Points on a hilly landscape, in no order, each with its height.
From any point a ball rolls to the lowest of the 2 points nearest to it. It stops when none of these is lower. Distance is the straight distance between rows; heights are no part of it.
lenu height 3.65: [ 53 130  94 164 153  79 101 189 164 118 141  91  94  83 137  91 179 148
 158 140  95 125 113 138 135 147  96 136]
Kulur height 5.86: [ 91  71 125 144 152 140 167 109 112 103 116 153  99 153 118  71 140 141
 112 131 133  72 156 134 137  95 123 102]
Febu height 3.08: [197 135  80 100 157 107  90 116 112 133 145 118 172 153 129 128  76  55
 141 109 126 158  89 139  91 109 131  90]
puvis height 2.89: [142 117 168 199 108 158 150 112 119 110 164 130 127 107 131 131 132 115
 145 150  87 161 117 115 183 164 137 104]
muk height 6.12: [103 114 108 134 101 122 164 106 135  79 132 105 114 191 143 141 141 131
 116 132 231  94 195 128 128 139  76 144]
sir height 2.18: [130 169 186  91 114 123 101 131 135 147 123 144 117 105 158 165 167 113
 105 162 147 153 122  86 145 124 180 204]
goken height 1.68: [101 179 133  63 138 122  73 171 122 172 133 141  92 120  89  75 136 155
 116 102 127 124 101  97 106  92 106 117]
fer height 3.52: [123 102  66 155 156 110 113 105 141 103 135 157 163 132 161  97  74  84
 121 117 105 154 108 118 163 118 161  71]
Begiz height 3.56: [144 139  98 123 100 159 138 108 137  99 134  94 161 100 162 170 128 152
  98  95 177 157 133 119 139 142  93 159]
vibom height 3.30: [164 108 143 124 132 175 174 125 110  70 143 118 145 126  67 133  95 140
 146  87 118 141  75 125 125 117  72  56]
Bev height 5.09: [ 94 119 144  73 130 145 112 111  95 187 129 131  73 167 110 105 170 179
 116 101 190 112 159  97 129  81 110 170]
Bupip height 3.50: [172 123 127 141 112 116 169 102 119  83 155 134 125 155 161 109 135 105
  85 178 183 129 167 136 154  89  91 109]
gorok height 5.72: [129 184 172 103 129  48 121 137 133 136 102 105 157 121 124 126 103 115
 138 133 145 122 157 151 124 204 124 113]
tor height 3.04: [127 105 197 136 178 121 137 163 118 103 114 128  88  80 118 138 130 143
 123 130  72 160 109 131 151 130 166 107]
kol height 1.91: [168 113 104  99 119 168 132 137 149 113 111 165 127 130  90 123 149 110
 123 166  98  85  78 165  76  75 163 169]
Fudan height 5.46: [157 104 174 146 135 186 194 121 109 107 114 165 119  85 109 122 129 121
  81 127 102 124 127 107 123  87 167  90]
vavef height 3.68: [173 160 174 109  96 136 110 125  90 178 187 142  85 141 106 109 142 148
 120 171 124 150 114 129 165  66  88 111]
Nim height 5.89: [113 114 129 112 139 184 120 143 137 156  88  84 115  56 122 130 192 153
 127  67 128 130 110  91  94 158 165 174]
gogez height 3.70: [159 135  73 155 100 148 150 132 133 112 159  81 164 101 161 137 141 149
 107  89 168 155 162 128 138 150  43 102]
Kala height 6.09: [101  86 105 107 160 103 109  81 103 133 123 147  86 178  98  77 150  90
 150 145 141 115  88 123 155  76 184 141]
lazol height 2.78: [139 137 212 130 159 129 144 170 125 135  90 132 137  29 129 174 123 137
 102 131  57 152 115 115 119 134 205 114]
Pire height 3.29: [114 131 137 134 155 100 126 191 164  88 126 130 131  55 122 111 110 171
 123 122  47 156  86 150 150 141 114  83]
Vud height 4.73: [147  99 132 186 128 184 118  97 105 152 156 108 111 114 147 100 197  70
 147 161 110 128 112  90 116 120 163 146]
vep height 6.37: [104 100  64 120 156 110 107 129 157  97 109 115 130 138 172 126 134 102
 114 122 161 126 122 122 112 128 150 173]
danoz height 4.31: [ 56 107 127  97 146  76 139 141 143 101 108 131 107 152 124  90 116 183
 116  99 162  99 158 137 164 122  87 108]
Mol height 5.22: [134  58 164 134 148 171 202 116 108  58 115 111  91  95 102 139 162 136
 129 107 147 148 100 111 169 110 143 120]
Sireg height 3.91: [138 120 120 108 131 166 146  72 110 125  94 154 159 147 118 155  80 131
 116  75 134 132 136 124 131 127 157 127]
Bege height 1.16: [121 155 151  95 150 146  98 174 112 182 126 118  94 110  76  73 140 156
 135  99  90  96 117 134  71 113  96  93]
Robov height 4.01: [187 100 142 113 144 136 203  89  99  93  81 134 177 136  99 147  63 163
 112 122 120 127 141 185  90  99 100  81]
Gos height 3.06: [131 116 168 164 124 147 163 123 144  86 109 150 155  87 149 155 110 135
 110 140  88 143 142 129 158 156 162 125]
tigip height 2.74: [137 145  54 140 109  70 142 139 170 148 123  81 172 137 199 135 136  83
 136 108 188 131 152 105 106 199 130 128]
kofab height 2.29: [123 153  46 115 117  88  95 133 165 158 128 121 166 157 168 128 100  76
 144 112 158 144 107  93 102 159 145 140]
lel height 4.68: [126 176  51 140  93 118 130 172 175 129 121 154 176 138 150 168  70 154
 106 109 122 106 144 163  78 148  90 126]
Viga height 1.85: [131 153  79 104 106  80 104 133 146 190 134 153 127 173 140  93  99 135
 123 144 150 115 146 143 118 128 124 128]
Zolo height 2.47: [107  95  62 102 111 106 135  86 126 122 151 119 127 181  90  75 117 140
 140  98 184 127  89 121 179  89 104  89]
lir height 5.33: [163  71 194 122 158 170 216 151  97  96 121 135  82  69  89 151 145 137
 105 121 130 163 100 112 141  71 166 105]
Vuta height 3.61: [144  49 157  96 196 142 166 135  87 104 130 115  93 121  94 114 120 174
 118  79 136 149  92 121 141  38 105  60]
Zif height 3.07: [127 120  59 159 122  65 138 140 147 133 144 101 129 160 200 123 156 103
 122 141 191 129 179 123 126 154 114 136]
nid height 6.36: [124 116  57  75 160  99  81  97 123 133 116 139 146 185 126 111  63 109
 119  74 159 148 108 128 128 101 144 108]
ges height 1.14: [172  88 168 123 147 121 154  87 108 130  87  99 132 146 145 149 153 113
 124 150 158 112 178 167 115 153 165 174]
Bod height 1.92: [ 94 143  77 100 125 114  93  99 134  89 142 118 124 149 146 113 132  94
 122 104 200 174  98  57 175 119 131 142]
ruva height 4.56: [101 100 131 214 129 184 118 117 109 171 146 104 104 126 131 105 171 112
 164 143  76 105 147 113 106 156 138 140]
noke height 4.45: [121  99 130 129  96 150 154 121 151 137  95 168 133 141  97 152 106 193
 135 132  92 113 130 187 152 157 155 165]
Gomo height 5.00: [ 73 105  91 132 147 174 105 113 117  96 125  88  90 134 105 121 180 100
 166  83 160 126  95  76 111 128 127 164]
Rin height 5.80: [143 140 158 120 126 179 121 175 151 119 120  96 126  38 115 156 184 128
 122 113  88 130  86  99  86 137 164 162]
deze height 6.51: [149 134 141 122 151 114 114 147 124  76 126  94 110 144 158 182 151  80
 143 165 159 131 139 150  91 136 111 179]
Nutu height 1.67: [ 94 143 109 120 137 123  76 120 123  77 151 116  96 139 140 162 146  88
 154 133 158 185  72  78 165 115 134 166]
Venen height 5.98: [118  70 135 118 152 126 142  90  97 145 118 114  84 150  92  56 179 119
 134 123 146  99 125 127 137  90 151 113]
gokug height 4.74: [126  63 154 173 152 194 141 107  87 155 121 123  85 134  99 128 155 137
 159 120  77 113 134 141 116 126 158 139]
Nosov height 2.65: [124 112  36 118  97  88 129 112 139 149 156 132 106 196 100  88 118 137
 138 143 171 106 106 159 133  72  96 102]
totu height 2.60: [123 111 169 213 113 152 153  92  86 121 184  98  96 144 116 111 166  96
 167 168 117 132 139 110 163 135 104 103]
las height 4.70: [ 89  80 158 120 199  82  98 133 108 110 128  68  76 119 134 104 177 153
 135 111 137 142 145 134 147 121 119 120]
sel height 5.71: [148 144 156 154 110 172 125 135 130 132 124 193 161  93 121 118 122  96
  79 140  53  89 133  87  88  85 186  96]
Bito height 4.36: [104 131 163 107 123 129 128 135 133 159  96 156 105 135 117 120 148 157
 123 140 127  93 154 144 119 144 163 188]
Bugiz height 6.38: [ 95 100  44 168  86 112 138  96 158 137 141 136 127 178 124 107 113 135
 151 135 147 123 111 132 167 153 148 135]
Lenad height 4.09: [122 146 166 118 122 103  83 142 124 212 133 141 103 139 159 119 151 153
 123 172 113 129 170 138 130 132 139 183]
gugu height 5.44: [101 141 138 117 124  43 104 158 141 114 142  73 119 144  93 137 143 147
 190 115 144 164 123 167 166 205  97 112]
vid height 6.54: [135 123 128 120 140 137 126 129 123  79 132 127 121 146 117 150 114 108
 141 132 136 136 108 135 124 123 120 133]
dud height 3.44: [178 163 203 111  99 129 141 122 102 108 161 158 101 153  87 144 110 122
 138 178 130 150 100 141 158  99  92 109]
nazo height 6.44: [135 122  90 100 143 113  95 117 135  91 129 112 110 169 183 188 136  94
 113 151 196 146 135 126 116 102 128 202]
vagu height 2.27: [149 137 145 194  92 146 142 123 100 123 182 105  99 174 107 147 167  94
 183 182 142 119 141 142 121 152  88 139]
tevok height 3.62: [170 147 131 132 122 151  80 126 109 183 169 147 142 126 179 170 105 131
 105 144  97 181 131 124 142  93 123 152]
Guma height 3.34: [179 154 152  91 156 142 108 111  85 125 129 130 138 134  96 122  91  79
 130 106 110 148  90 118  99 105 141  89]
mati height 4.81: [105 157  77 115 115 145 141 127 155  87  97 143 185 117 145 178  68 162
  80  95 145 107 141 142  89 132 107 148]
Tizan height 6.29: [ 72  84  77 150 121 127 133  93 145  98 117 130 110 154 146 102 147 136
 127 127 168 121 135 105 168 131 147 158]
bebo height 4.27: [160  97  97 159  97 156 151 114 148 152 116 148 144 157 142 159 105 159
 118 151 115 103 157 189 118 142 136 163]
Lasup height 5.25: [194 176 154 147  97 114 150 144 132 137 153 102 176  89 168 159 148  97
 124 165 137 142 145 141 121 168  95 129]
gen height 3.89: [105 118  85 195 122  85 136 195 160 165 148 103 116  92 145  99 181 151
 166 161  73 109 135 177 127 171 100 131]
tanuk height 4.06: [146 168 150 116 114 150 166  82  98 123  93 162 179 104 121 153  59 153
  87 104 127 122 151 124 134 122 139  74]
kire height 3.54: [127 146 140 136 134 154  96 157 123 144 155 132  97  93 109  79 162 103
 126 140  88 122  86  91 113  99 140 109]
garuz height 1.84: [111 163  75 139 104 126  83 146 148 154 147 132 140 169 124 155 110  93
 179 126 124 143 103 110  92 176 129 163]
Bir height 4.00: [ 71 193 104 112 100 103 107 174 171  95 124 184 124 148 114 126  96 135
 121 147 133 100 121 122 122 126 104 137]
deg height 5.37: [179 159 167 134  93 115 108 130 126 156 165  89 133  98 161 154 165 127
 133 156 146 185 132 124 168 165 106 153]
datok height 2.37: [170 125 136 163 133 145 145 116 144  98 131 118 198  92 206 179 121  48
 122 154  95 137 123 119 100 143 159 135]
lobab height 3.82: [122 157 126 141 100 117  99 138 141 180 153 158 131 126 173 128 121 157
 103 158 113 152 156 120 161 125 117 147]
Paz height 4.15: [129 147 161 151 142 169 120 149 124 124 108 138 135 120 114 141 123  95
 137 130  80  85 144 130  59 154 147 137]
vudum height 5.13: [ 91 134  87 137 137 123  87 118 114 149 169 105 110 139 102  86 129 131
 156 102 123 143  86 105 141  95  86  95]
tofe height 5.10: [194 152 158 148 122 105 174 131 130 123 128 115 183  67 190 162 138 130
  74 191 123 130 166 159 101 127  98 128]
reb height 3.83: [123 176 170 125 119 120 113  98 111 127 124 156 145 133 176 155  98 115
  87 137 152 156 159  83 163 133 156 143]
bub height 1.66: [153 118 180 131 178 107 140 115 112 120  80 111 147 129 170 149 129  74
 131 168 117  95 172 155  74 160 171 152]
gami height 4.85: [ 37 149 167 107 148 136 117 125 107 151 109 156  77 132 122 138 129 137
 131  62 157 146 159  39 155 147 175 159]
Nur height 3.45: [160  59 154 132 162 180 195 135 103  91 128 101 124 113  84 120 127 185
 127  78 133 126 104 115 125  83  67  53]
tero height 4.83: [106  93 123  93 196  82  68 134 108 134 128  79  73 142 149 110 186 119
 135 137 150 132 136 138 105  93 130 172]
gutev height 6.71: [102 107 130 128 104  76 148 127 143 103 135 107 100 155  64  96 146 154
 179 142 144 110 100 167 179 144 102 105]
Falat height 4.35: [135 149 129 137 133 130 130 155 145 134 115 151 149 117 140 123 102 138
 106 146  87  95 160 163  86 132 115 116]
Pesag height 4.17: [101 174 147 142 122 107  92 149 118 145 152 150 133 146 129 130  76 136
 149 120  94 157 134 121 153 162  99  91]
teras height 0.55: [148 178 125 111 119 162 110 182 134 152 132 112 133 106  71 114 133 138
 142 114  93  90 115 153  41 139  66 117]
pim height 2.54: [123 153 210 121 107 130 202 103 116 145  78 196 128  90  93 125 115 147
  99 132 117  89 169 125 141 136 206 114]
puna height 3.69: [169 111 134 112 134 132 179 103 114 111 123 131 138 144 150 104 115 153
  62 146 173 102 190 155 115  78  70 100]
razos height 3.72: [187  97  98 115 153 183 129  92 108 140  93 141 170 133 117 153  72 117
 120 101  91 131 118 161  89 103 153 114]
ziva height 4.21: [151 139 167 126 110 147 172  66  93 111 120 153 171 177 102 145  51 131
 120 103 156 123 165 122 156 131 106  62]
ded height 5.64: [140 169 156  96  98 108  90 174 168 164 132 104 130  58 159 148 177 166
 123 148 115 159 104 130 143 149 128 191]
voma height 2.59: [168 109  81 134 123 117  96 135 145 173 154 118 131 124 143 116 156  99
 160 163 104 141  76 152 125 113 149 159]
pep height 2.55: [135 124  95 172 103  75 141 146 142 140 159 158 108 173 165 144 117 139
 131 191 122 131 148 184 160 124 118 134]
Nise height 4.30: [146 106 148 158 160  91 117 122 120 140 136 131 132 134 165 112 122  89
 143 167  95 143 146 148 149 143 149 108]
godov height 4.14: [116  83 122 207 121 104 154 134 134 164 145  87 118 109 124  88 171 166
 170 146  88 117 166 180 159 185 101 103]
taze height 6.05: [129 156 124 102  97 124 166 133 144  55 127 115 139 139 132 162 122 150
  97 133 212 114 159 130 133 118  43 130]
tata height 2.98: [117 151 220 121 121 135 181 154 113 140 113 195  89  69  79 149 120 118
 101 129 108 130 133  92 148 113 221 111]
vimo height 2.21: [138 125  74 162  98 114 142 130 152 107 152 157 111 180 196 168 120 127
  98 184 173 125 167 149 143 104 109 165]
Gupa height 3.32: [113 105 138 139 156 122 140 112 133  89 110 168 130 122 133 109  94 124
 112 122  94 142 117 124 175 122 179  96]
dibir height 4.58: [ 88  70 137 102 166  69 112 111 115 132 152  66 104 169 120 103 170 178
 136 104 179 139 164 150 164 105  92 102]
boruv height 4.38: [ 93 199 155 141 114 157 103 126 112 118 132 146 158 131 108 145  61 111
 140  72 110 148 129  73 132 180 113  82]
luto height 2.77: [156 148 122 112  96 154 101  93 131 203 109 160 179 144 159 155 100 108
 116 140 117 127 141 113 105 128 183 168]
tifo height 3.80: [ 68 199 133 112  94 132  80 176 162 125 133 183 115 118 107 117 134 124
 119 144 103 116 104  74 120 119 139 152]
Dosuv height 2.80: [143 130 163 141 109 139 158 111 149  90 112 109 163  56 142 145 140 125
 112 117 133 163 101 102 186 181 169 132]
sovo height 5.08: [118 163 184 130  98 195 129 151  98 163 154 161  92 140 117 136 127 172
  97 130 121 102 161  98 110  87  78 125]
vela height 5.54: [ 83 120 143 146 113 178 160 153 123 100 147 170 101 142  49 115 114 173
 166 112  94  85  62 114 153  78  90  81]
mak height 1.46: [112 176  92 105 116 130  74 166 138 134 154 111 121 141 119 159 126 129
 154 115 142 147 114 125  92 144  77 158]
rilid height 2.90: [175 172 116 146  65 141 188 140 151  73 142 138 172 116 101 151 106 126
 126 152 144 116 121 157 127 159  74 107]
Zedo height 5.73: [172 143 150 118 120 150 114 161 152 106 140  99 138  55 151 181 165 132
 119 144  99 166  83 135 124 128 128 174]
pogi height 6.20: [ 87 109  76 179 101 127 154 131 152  93 133 109  95 161 142 107 178 112
 139 167 186  83 167 133 120 146  96 148]
Belam height 3.31: [109 149 194 142 104 179 140 150 109 149 140 184  85  92  64 157 136 108
 139 107  92 140  98  69 145 125 212 136]
pupul height 2.00: [130 150 190 104 112 107 177  70 104 138  83 169 143 119 131 110 123 113
  97 137 172 101 172 113 156 143 195 134]
kufis height 4.37: [119 108 100 227 119 145 126 129 119 193 152 119 130 138 146 114 139 134
 180 146  60 117 165 151 126 169 118 104]
Vidin height 3.39: [155 131 104 129 110 163 122 111 147 133 131 127 170  94 195 169 130 127
  82 128 133 153 128 109 124 112 145 180]
podo height 2.64: [165  98 106 176 150 129 120 123 131 100 153 120 159 138 174 177 113  55
 165 147  90 165  98 139 128 155 158 133]
bibo height 5.21: [ 83 124 114  90 114 157 110 108 111 158 125 113 109 172  93 125 139 165
 147  66 180 128 137  92 127 134 101 157]
fuf height 4.57: [ 93 134 130  67 128 119 136 137 150 124  80 131 113  94 117 113 158 170
 100  95 165 103 132 126 128 129 147 178]
fos height 3.57: [101 159 158 139  89 167 105 160 146 161 130 172 125  88 103 133 151 138
 121 117  74 122 108  72 119 139 186 152]
ziz height 3.13: [155 131 113  98  95 166 104 107 151 198 112 130 192  88 182 143 148 118
  90 122 116 127 120  91  91 105 182 183]
Fezi height 4.54: [140 134  73 131 140  95 136 173 167 124 117 153 170 104 168 140  76 166
  84 128  91 124 147 188 109 115  94 106]
kulom height 2.07: [ 97 177 115  90 147 125  41 175 130 178 146 127 101 115 111 115 147 117
 153 122 101 141  71  88  88 109 124 159]
kodot height 2.70: [144 128  93 121 142  98  98 124 152 119 129 107 182 120 186 142 106  33
 159 122 124 157  82 104 116 164 172 127]
maso height 5.43: [ 97 124 161 127 147 165 134 136  91 127 144 152 100 152  82 118 100 148
 143  88 109 112 105  97 135  91  95  66]
sonir height 5.66: [ 44 110 151 182 129 150 156 148 127 104 141 157  85 132  92 106 124 176
 144 132  77  89 115 119 162  97 104  97]
ligu height 4.62: [107  90 111 140 133 179 143 125 149 131  79 163 141 113 108 140 116 162
 125  92  73  93 131 153 107 137 178 155]
Bisi height 3.33: [153  93 110 174 142  86 153 121 119 102 157 100 117 152 175 111 167  97
 119 170 171 125 181 155 136 124 100 115]
ronol height 6.52: [ 91 132  95 154  98 144 120 149 156 154 128  91 110  97  95  69 203 132
 170 142 121  92 102 112 108 174 122 156]
Livek height 1.06: [165 186 120 114 123 151  96 185 141 126 149 117 150  99 122 169 131 112
 137 137  98 127 100 150  57 132  89 154]
zeded height 2.06: [173 102 139 149 177  98 162 103 121  66  94 102 175 114 187 167 108  64
 116 163 125 130 149 158  92 140 150 129]
Feve height 3.46: [ 71 116 127 146 164  89 131 175 156  71 120 105 109  76 141 102 137 162
 129 114 101 137 125 140 165 162  96 100]
bitup height 2.51: [154 112 119 100 116 121 149  94 156 106 107 120 160  80 150 117 147 115
  94 125 157 150  84 112 173 130 175 149]
tef height 6.43: [150  88  70  85 154  82  89  96 134 143 111  91 152 164 139 136 103 118
 145  88 156 168 115 155 141 138 165 135]
kized height 4.08: [164 117  99 170  90 130 160 113 125 164 138 114 146 158 136 120 123 144
 132 141 142 103 192 174 120 168  96 108]
vame height 6.61: [112 115 134 129 117 117 117 126 123 142 136  89  91 132  67  92 183 130
 182 129 134 113  92 141 135 158 124 135]
vun height 3.60: [120 186 137 112 111 146 117 100 129 115 110 137 187  96 171 194 101 108
  81 112 157 138 120  83 110 139 156 165]
Vubo height 2.52: [135 156 208  96 139 114 113 163 138 139 113 143 120  59 146 183 145 126
 103 147  87 158  89 110 138 121 209 174]
Mem height 4.72: [ 99 165 104  74 132 128 109 139 146 139  89 131 158 102 134 147 105 168
  87  81 145 117 127 128  97 131 122 163]
ger height 1.90: [179 132  85 122 101 124 147 145 154 116 126 153 118 170 159 179 122 133
 101 187 163 101 151 186  85  89 105 176]
gokaz height 3.28: [121 134 190 119 171 119 121 154  93 123 140 110  73 102  96 102 144 120
 136 124 107 148 100 105 144 115 131  81]
kevak height 5.12: [111 139  82  94 132 167  79 124 130 139 125  90 136 112 106 118 149 122
 153  63 143 151  82  78  96 153 124 155]
Renek height 4.13: [140 108 139 154 134 121 143  86  90 116 155 137 152 212 113 135  54 124
 148 115 142 131 183 143 154 128  90  34]
figef height 0.91: [116 101 132  93 121 110 139 104 122 105 135 134  93 150 122 113 148 159
 114 137 177 137 121 133 190  80 112 136]
Tema height 5.06: [123 166 164 165  79 173 107 112 109 178 167 145 105 146  97 112 165  98
 161 164 115 124 116  79 123 145 140 157]
neku height 3.85: [190 100 141 117 143 144 172 116 117 120 118 132 140 115 110  99 110 158
  93 130 112 125 136 166 111  85  94  81]
zudo height 5.11: [115  72 113 133 159 170 141 124 122  77 123  85  93  93 119 112 178 124
 128  92 134 132  95 107 131 114 133 131]
gokos height 6.16: [150 104 160 146 116 166 158 111 135 162  76 100 154  87 113 115 169 117
 153 123 103  87 152 143  98 196 180 143]
sek height 5.24: [ 79 164 162 153  92 169 122 130 112 155 151 176  89 156  96 109 132 138
 136 142 115 105 139  83 134 119 120 129]
risi height 6.46: [123 120 100 138  98 114 129 107 122 119 150 123 117 201 100 141 111 119
 170 134 162 125 129 148 141 145 113 129]
moros height 3.19: [168 153 137 123 112  87 147 154 140  84 157 146 105 147  94 122 129 112
 148 198 135 125 110 173 141 111  82 105]
toz height 5.01: [ 88 111  64 132 166 138  73 126 123 156 134 115 118 120 119  60 141 100
 146  93 100 129  84  87 103 111 143 110]
pud height 3.79: [176 119  99 171 126 191  87 132 126 184 148 135 175 107 187 176 108 127
 123 123  55 155 144 129  91 108 132 141]
tupi height 1.41: [134 122 143  82  94 102 155  80 127 132 110 162 121 156 116  87 132 135
  99 136 193 111 148 124 173 118 150 143]
nobed height 2.26: [173 107 108  99 134 116 109 150 162 148 119 135 140 122 137 118 162  80
 138 177 100  95  82 164  78 107 172 173]
ralit height 4.82: [194  98  89 114 145 131 131 110 127 190  84  82 188  95 177 133 129 148
 109 125 125 111 175 176  78 125 134 131]
rogas height 6.30: [136  99 144 153 125 138 138 137 152 134 116  85 134  91 149 108 202  87
 161 157 121 104 122 131 111 185 164 173]
rigi height 2.92: [164 150  88 163  94  90 162 146 153 100 160 173 143 158 127 122 100  92
 135 188 120 121 118 164 140 133 115  96]
giban height 5.97: [133 193 174  75 115  93 131 134 122  86 125 102 143 122 113 174 106 146
 108 126 187 135 133 139 126 144  75 136]
Vike height 1.51: [167 146  87 111  96 161 115 143 149 145 144 171 130 149 117 138 126 136
 100 165 121  97 115 162  86  73 109 162]
Pip height 2.33: [175 122  30 112 105 102 120 131 150 188 148 146 135 157 122  75 117 126
 121 149 137 105 102 172 106  86 121 114]
fov height 3.75: [142  72 185  88 229  95 139 140  87  83 119 101 103 129 126 135 107 154
 107  95 127 178 129 136 128  60 107  69]
rekis height 4.89: [ 53 102  59 133 164 157  93 138 146 102 108 119 108 129 106  92 151 104
 159  96 113 100  78 102  86 124 148 156]
monas height 3.90: [144 104 158  87 184  70 129 132 112  85 135 108 128 157 122 134  93 152
 125 121 133 162 140 166 139  96  80  73]
sifa height 6.19: [ 88 128 113  86 162 145 102 111 105 131 126 192  84 164 100  86 131  91
 126 109 136 111  95  82 119  59 176 140]
zef height 4.77: [ 74 101  76 127 145 168  92 149 155 146 103 144 118 126 126 126 148 151
 129 104  92 104 115 119  82 122 161 188]
bemef height 2.35: [145 121 112 108 124 130  93  96 114 212 107 137 138 160 138 106 110 138
 125 116 131 127 163 132 123 126 154 143]
daviv height 5.23: [ 51 125  64 160 113  92 113 132 141 138 159  94 113 153  89 104 121 151
 183  97 123 142  90 128 173 137  84 106]
Guve height 4.75: [188 123 106 163 133  89 152 118 134 175 101 119 180 142 170 121  86  84
 158 161  94  99 193 175 105 164 154  69]
Revu height 3.11: [183 149 152 115  93 135 192 116 126  69 122 116 173 117  62 149  82 152
 140 116 134 136  93 160 120 154  67  81]
Rede height 2.20: [136 107  71 108 108 114 138  86 144  90 137 122 147 130 136  99 120 118
 109 106 177 161  90 110 194 120 135 115]
Fuva height 5.34: [ 49 125  88 116 140  59  93 168 149 104 143  69 108 146  98 130 136 170
 182  82 148 143 111 146 155 165  71 110]
tuko height 3.71: [100 151  58 138 135  92 113 133 149  99 145 179 152 160 162  96  55 100
  99 125 131 129 138 114 144 112 116  78]
nuv height 4.95: [100 108 122 110 154 135  80 116  94 187 133 104  76 158 125 101 174 140
 139 124 137 123 138 116 107  99 127 169]
lirav height 6.02: [126 115 141 141 125 178 157 141 147 142  90 100 139  54 119  87 184 132
 107 101 111  85 142 110  89 162 150 132]
zek height 4.96: [193 114 119 123 137 105 152 118 132 155 120  75 168  82 190 132 153 153
  82 141 153 137 184 170 114 129  90 129]
zisi height 4.55: [ 62 163 185 132 112 142 127 129 111 112 131 153 112 134 111 149  86 157
 133  74 138 156 138  69 186 163 125 105]
rebi height 3.95: [141 118 123 169 124 212 103 131 130 157 115 130 161 112 138 174 127 121
 142 111  60 114 140 126  70 152 160 162]
muku height 4.92: [139 113 181 163 117 197 145 126 102 177 134 155 100 122 114 127 136 171
 115 134  75 108 165 129 121 109 131 119]
Foz height 5.87: [143 224 212  91 135  73 119 138 101 119 116  99 150  97 132 169 111 110
 111 149 154 129 143 131  93 174 105 125]
mer height 1.69: [151 133 163 100 124 125 168  76 106 111  88 105 151 120 124 133 139 114
  95 116 194 111 159 123 114 147 142 145]
Pimab height 5.52: [142 167 197 116  94 127 107 145 134 180 131  93 124  57 135 139 165 156
 129 126 120 172 114  95 170 179 152 152]
Zife height 4.90: [123 124 132 149 102 174 116 109 121 132 137 130  93 150 110 133 182  90
 163 168 134 109 110 108 112 132 152 191]
Lup height 5.59: [140 126 132 133 123 179 143 103 124 137 110 175 153  96 145 130 111 131
  61 109 101 119 145  94 122  76 174 112]
kos height 4.07: [110 137 181 135 144  80 113 114 115 137 113 158 120 150 166 108 110 105
 110 160 129 131 178 116 166 147 169 129]
ros height 4.02: [144 109 138 144 153 105 154 123 115  82 139 129 159 171 131 160  55 150
 134 112 120 148 172 167 131 129  64  61]
tinu height 5.56: [ 82 145 168 111 146  46 112 141 130 104 115  92 137 160 102 136  87 148
 166  94 140 138 173 156 146 213 104  87]
suf height 1.35: [121 138 161  89 132 109  93 110 100 111 151 108  89 151 127 146 149 116
 139 128 178 175 114 101 177 112 126 150]
momov height 2.63: [160 159 150 155  61 149 177 125 135 100 146 136 129 159  99 145 135 118
 146 180 161 102 144 151 127 164  91 139]
fil height 4.71: [ 80 152 188  99 141 134 136 123 102 145  95 163 105 126 122 167 101 164
 118  75 138 136 163 103 151 140 161 147]
semez height 4.46: [ 60  90 132 103 186  68 120 132 116  95 139 101  92 165 103  80 146 161
 140 100 166 108 129 121 158  75  79  74]
Lif height 4.53: [168 103 111 153 160  49 110 131 133 169 123 140 150 168 186 137  85  80
 160 175  86 136 162 179 125 148 170 100]
fod height 4.67: [175 105  77 103 160 107 131 120 141 158  84 121 182  83 166 121  84 176
  80 110 100 128 150 184 107  94 119  99]
Fose height 5.76: [ 67  70 145 168 164 142 173 132 122  71 132 162  78 128 127 104 136 165
 108 146 106  95 129 123 169  54 115 100]
nomer height 3.92: [ 99 163  94 140 117  74 106 140 135 142 150 191 135 187 127 104  38 122
 137 137 102 134 134 143 161 130 117  67]
mukuv height 5.32: [ 97 145 146 112 121 159 106 119  90 153 153 125 119 180  89 128 101 151
 156  73 148 123 141  88 124 132  75  95]
zoru height 1.77: [114 139 169 105 109 102 114 123 140 112 123 122  95 127 130 143 168 126
 140 160 161 152 117 121 176 153 154 189]
guvud height 6.28: [ 83 144  94  72 150 128  77 117 115 149 131 183 115 173 100 107  77 127
 133  79 124 141  85  93 136  84 147 125]
boduv height 6.40: [ 88 131 161 154 125 130 120 179 165 111 118 104 104  73 117 104 200 122
 158 156  89  97 110 122 112 185 142 161]
lemig height 4.18: [ 74 154 122  98 130  90 137 154 155  64 108 155 133 144 127 138  77 165
 107 114 157 113 145 141 151 132  89 121]
telor height 3.53: [201 122 144  92 166 134 127 110 109 129  88 116 162 119  96 147 100  91
 142 118  96 133  89 169  75 128 162 121]
gor height 2.86: [202  99  84 109 137 118 116 106 138 121 139 116 163 126 140 121 119  79
 134 136 119 162  67 148 133 110 158 125]
Dovo height 3.88: [125 126 132 151 107 134 139 126 120 135 145  93 132 134 133 122 145 151
 136 114 154 134 171 132 144 172  82 118]

For each start below, name the point where the ball stops.
gami: suf
Renek: vagu
zef: Viga
ziva: Vike
Tema: suf
sovo: suf
fil: suf

Call two points neighbours if one is among the 2 nearest of the other. Go from one point of each pair to the other, from neighbour to neighbour, staying as low as possible. Name the highest point that can't be avoided.
suf and Viga: Nosov
figef and teras: kodot
teras and vagu: Gos
ges and figef: pupul
